Points on a hilly landscape, in no order, each with its height.
From any point a ball rolls to the lowest of the 4 points nearest to it. It stops when none of these is lower. Distance is the straight distance between rows; heights are no part of it.
(590): [133  90 179 140  89 104 139 131 137 114 111  89 150 126 120 158 155 180
 102 126 152 113 172 148]  (h 653)
(421): [139 122 169 114 152 168 115 120 136 132 112 126 139 148 124 149 128 142
 108 116 137 102 116 106]  (h 80)
(124): [154  77 170 124 126 131  93 142 152 157 119 144 130 134 103 163 103 152
 117 133 167  72 129  89]  (h 236)
(447): [ 92 170  79 158 133 115 153 105 110 132 151 143 103 115 149 104  92  93
 138 138 115 169 127 146]  (h 419)
(96): [164  76 190 131  92 129 105 127 132 132 133 125 154 137 129 155 165 169
 111 101 159  84 173 124]  (h 454)
(669): [131  94 140 142  78  98 142 117 108 114 154  85 138 114 132 162 185 169
 104 127 139 133 178 170]  (h 455)
(517): [111 178  51 158 143 144 156 109 106 103 140 101  89 103 189  94 131  80
 142 133 113 169 128 180]  (h 372)
(717): [ 92 196  59 134 121  92 152 142 111  83 153  53 105  62 166  82 155 109
 157 117  77 165 126 228]  (h 475)
(512): [167 104 173 105 136 150  76 139 134 150  77 145 161 152  95 158 108 126
 110 151 150  96 109  67]  (h 237)
(323): [133  95 165 133  90 105 142 157 127 116 148  90 129 133 132 163 176 174
 103 125 130 103 163 159]  (h 550)
(299): [135 116 145 140  95 107 130 132 138 137 144  93 125 141 120 140 148 152
 107 127 121  91 122 134]  (h 847)
(688): [126 146 106 106 204 162 109 127 154 127 107 223 113 133 102  69  40  90
 197  99 103 174  95  73]  (h 672)
(558): [151 120 156 150  54  91 134 138 122 134 138  85 138 104 134 182 223 168
  83 121 138 101 179 146]  (h 282)
(827): [111 168  98 125 135 130 153 114 109 119 153 119 117 139 136 108 123 121
 150 132 103 145 128 135]  (h 456)
(759): [115 145  90 128 126 112 163 138 113 139 141  90 110 104 161 113 181 127
 106 104 111 154 130 164]  (h 571)
(868): [171  90 180 132  71 100 119 125 111 129 113  93 159 133 135 176 197 170
  87 118 147  79 167 127]  (h 338)
(273): [157 109 149 131 136 137 145 120 142 141 120 118 126 152 126 152 141 159
 130 122 147  95 134 123]  (h 673)
(117): [164 107 147 132 140 152  91 132 139 158 111 144 139 145 110 153 109 144
  97 141 159  70 116  71]  (h 181)
(193): [119 136 119 128 176 162  72 138 147 132  97 205 125 141  82 115  53  72
 167 111 117 149  86  38]  (h 473)
(767): [ 97 160  67 130 138 126 164 133  97 108 152  88  90  86 197  92 165 117
 149 126 113 160 124 196]  (h 293)
(223): [ 87 166 115 108 134 116 140 132 105 113 150 135 104 111 130 114 113 137
 143 144 106 151 138 161]  (h 310)
(3): [122 139  64 152  92 136 171 142 117 110 146  39 104  94 167 114 206 136
 111 115 100 155 119 199]  (h 715)
(115): [126 133 134 126 178 163 113 119 148 120 113 182 130 160 100 121  64  76
 171 105 131 136  83  80]  (h 480)
(283): [101 156 120  94 218 150  87 116 178 119 107 220 109 151 106  92  46  92
 168 119 112 183  81  82]  (h 766)
(334): [ 99 151 128 117 121 130 152 118 116 135 135 133 111 121 123 122 133 141
 112 132 101 155 132 145]  (h 605)
(835): [165  68 187 117 105 116  92 128 148 128 113 131 161 123 114 153 143 174
  96 137 168  94 165  93]  (h 357)
(785): [114 141  82 125 113 130 136 128 121 152 151 122 110 106 137 122 133 136
 115 126 102 149 138 186]  (h 264)
(601): [122 112 102 150  92  83 164 134 125 152 137  94 109 118 139 151 159 136
 115 128 137 132 133 156]  (h 524)
(286): [185  57 167 106 127 151  66 145 140 135  92 202 179 192  97 153  76 148
 124 169 180  45 122  61]  (h 330)
(609): [118 143 148 122 174 137 129 112 129 127 119 180 148 131 119 128  88 112
 157 115 124 123 127 111]  (h 545)
(2): [122 137  97 151 103 129 156 126 131 156 132  82 110 106 140 126 178 122
 111 110 121 144 128 166]  (h 688)
(260): [130 131  88 141  99 118 166 138 119 134 133  80 113  98 164 109 203 125
 100 130 106 148 117 180]  (h 610)
(795): [ 99 166  56 145 145 129 156 111 104 123 134 115  88 124 164  70 109  72
 138 123  88 192 123 149]  (h 397)
(854): [145  87 175 145  85 107 136 118 144 125 137  99 136 143 131 154 153 172
 117 117 143  90 150 125]  (h 540)
(298): [124  80 113 161  92  75 169 134 122 121 144  66 125  95 145 139 195 151
 112 126 143 139 146 169]  (h 383)
(146): [100 148  80 111 129 123 163 147 107 124 155  89  96  91 184  95 184 128
 130 129 117 151 129 198]  (h 393)
(255): [123 131 130 125 163 157  94 110 146 140 115 183 160 140 106 121  66  63
 168 111 137 127 122  72]  (h 472)
(884): [109 182  51 142 135 125 166 119 104  93 159  75  90  90 190  86 145  76
 151 140 106 155 106 206]  (h 384)
(370): [152  73 180 130 101 112 110 135 154 125 119 124 158 130 126 150 133 169
 113 116 159  84 152 134]  (h 421)
(138): [119 131 107 130 118 125 142 136 110 156 131  66 105 119 145 128 167 136
 106 133 116 133 119 142]  (h 768)
(288): [158 117 140 144  48  83 152 128 105 139 116  66 140 122 129 165 213 195
  82 127 148  93 170 139]  (h 160)
(229): [166 110 130 136  43  74 177 131  99 161 146  51 151 108 124 171 248 192
  80 125 153  95 168 157]  (h 295)
(247): [ 94 158 139 109 145 142 143 121 131 113 136 173 122 137 138 117 102 122
 147 124 125 129 136 130]  (h 792)
(300): [ 91 159 103 138 165 150 127 105 105 113 134 143 102 151 120  94  78  73
 154 140  93 197  94 149]  (h 502)
(670): [139 131 151 100 169 128  97 123 152 119 122 204 158 148 112 138  84 108
 158 143 128 115 113  74]  (h 420)
(687): [162 106 174  86 164 153  71 144 130 124  88 204 173 150  84 127  91 108
 129 153 147  96 124  52]  (h 331)
(259): [104 183  96 138 127 133 143 108  95 107 150 139 113 144 123 100  91  94
 153 128 117 152 125 144]  (h 485)
(799): [ 70 167  96 120 166 154 141 123 132 101 128 168  84 153 106  74  70  93
 165 134  91 208  88 128]  (h 739)
(294): [ 94 178  82 136 143 131 129 113 113 112 153 122  93 126 124 109  85  85
 137 124  98 194 108 126]  (h 425)
(28): [114 141 120 132 181 165 115 102 148 113 121 182 128 142 110  97  68  85
 176 116 118 150  90  89]  (h 519)
(638): [126 108 112 164  58  84 181 121 132 116 147  48 135  94 168 139 219 155
 122 117 151 133 148 199]  (h 329)
(831): [125 131 135 123 123 118 144 134 130 136 122 109 109 124 114 132 147 144
 105 138 110 116 134 137]  (h 171)
(171): [145 107 162  97 158 161  90 120 149 132 101 179 158 140 109 141 109 112
 137 124 143 119 120  77]  (h 343)
(619): [ 91 167  65 132 135 128 162 133 115 131 169 130  97  96 160 103 126 123
 147 122  99 153 137 181]  (h 183)
(147): [114 172  64 130 100 108 165 147 106  99 162  71  89  72 159  84 185 152
 139 124  94 177 108 220]  (h 533)
(867): [132 107 175 103 175 129  79 132 120 116 122 213 160 135  99 127  53  97
 150 138 129 105 115  68]  (h 404)
(64): [ 91 193  60 150 135 138 138 114 113 118 157 130  88 113 156  86  96  80
 143 123 116 196 106 156]  (h 399)
(791): [106 142 123 119 175 169 120 104 148 119 113 165 119 171 116  82  61  90
 152 111 114 167  86  95]  (h 631)
(181): [136 133 170 125 145 142 118 124 141 148 117 108 129 136 134 123 142 138
 111 132 116 112 114 120]  (h 778)
(564): [153  68 173 151 120 131 110 134 164 142 107 128 161 139 120 158 118 175
 122 124 171  67 156 106]  (h 348)
(825): [118 162 106 126 147 148 147 132 115 112 131 147 123 157 128 106  75 106
 171 124 124 145 115 118]  (h 668)
(444): [103 166 107 138 143 148 131 115 117  98 136 127 112 147 121  99  63  81
 152 114 104 183 100 121]  (h 546)
(566): [103 151  83 126 137 122 151 135 113 142 150 124 119 106 161 107 138 139
 130 139 102 161 138 184]  (h 97)
(754): [156 117 131 149  55  86 164 130 101 133 139  57 150  91 154 159 249 191
  90 113 142 126 165 189]  (h 290)
(464): [116 118 134 155  92  89 165 132 130 126 149  90 114 116 122 154 164 153
 100 128 131 104 162 157]  (h 577)
(442): [131 120 136 107 185 134  79 114 153 114 101 198 157 143  92 119  50  77
 161 122 128 127 114  56]  (h 446)
(744): [161  82 162 123 147 133 101 140 143 147 103 165 153 142  81 178 104 137
 103 154 172  74 115  75]  (h 230)
(691): [149  94 170 125 150 139 118 120 166 156 107 134 159 150  97 142 115 143
 114 132 148  82 121  85]  (h 270)
(603): [138 128 136 149  47  85 149 128 107 144 131  65 131 103 132 175 217 166
  78 134 157 124 176 158]  (h 247)
(553): [127 137 128 131 112 121 141 139 133 152 134  86 103 130 122 145 153 151
  98 139 106 111 127 143]  (h 733)
(465): [114 158 123 115 140 120 145 138 105 118 141 136 130 126 136 117 115 114
 150 139 104 135 127 150]  (h 564)
(91): [123 130 134 113 102 139 150 140 129 139 131 120 123 137 133 122 141 139
 101 128 115 140 124 142]  (h 909)
(204): [163 107 176  82 149 141  73 154 133 149  90 166 150 141 100 155  97 126
 111 144 143 102 107  66]  (h 267)
(618): [132 133 139 111 176 146  87 125 155 117  99 202 148 148 114 111  50  66
 171 114 126 152  99  63]  (h 460)
(475): [151  57 177 113 110 134  62 161 142 144 107 169 153 140  75 162 110 167
 118 166 181  58 147  72]  (h 178)
(658): [154  57 186 127 128 121  76 134 140 128 109 136 159 128 112 161 108 171
 115 140 165  76 160  95]  (h 286)
(604): [193  88 167  97 136 145  67 151 128 137  84 178 172 156  91 162  98 138
 120 163 176  53 131  59]  (h 271)
(532): [105 162 130 133 165 150 138  99 133 101 131 153 123 152 139  95  80  80
 165 116 118 163 100 100]  (h 674)
(130): [141 137 159 118 155 165 105 127 149 151 129 151 141 150 132 145 131 131
 132 139 117 115 113  95]  (h 554)

Call two points neighbours if one is among the 4 nearest of the other. Go from one point of each pair to the other, from neighbour to neighbour, staying as low as possible. Name the highest point that can't be avoided.
(475), (421) | (691)
(831), (566) | (334)
(475), (117) | (744)
(288), (475) | (96)
(566), (117) | (791)

For each start below, name every point that the ball comes to, in order.
(799) | (294) > (64) > (517) > (767) > (619) > (566)
(444) | (294) > (64) > (517) > (767) > (619) > (566)
(2) | (601) > (298) > (638) > (603) > (288)
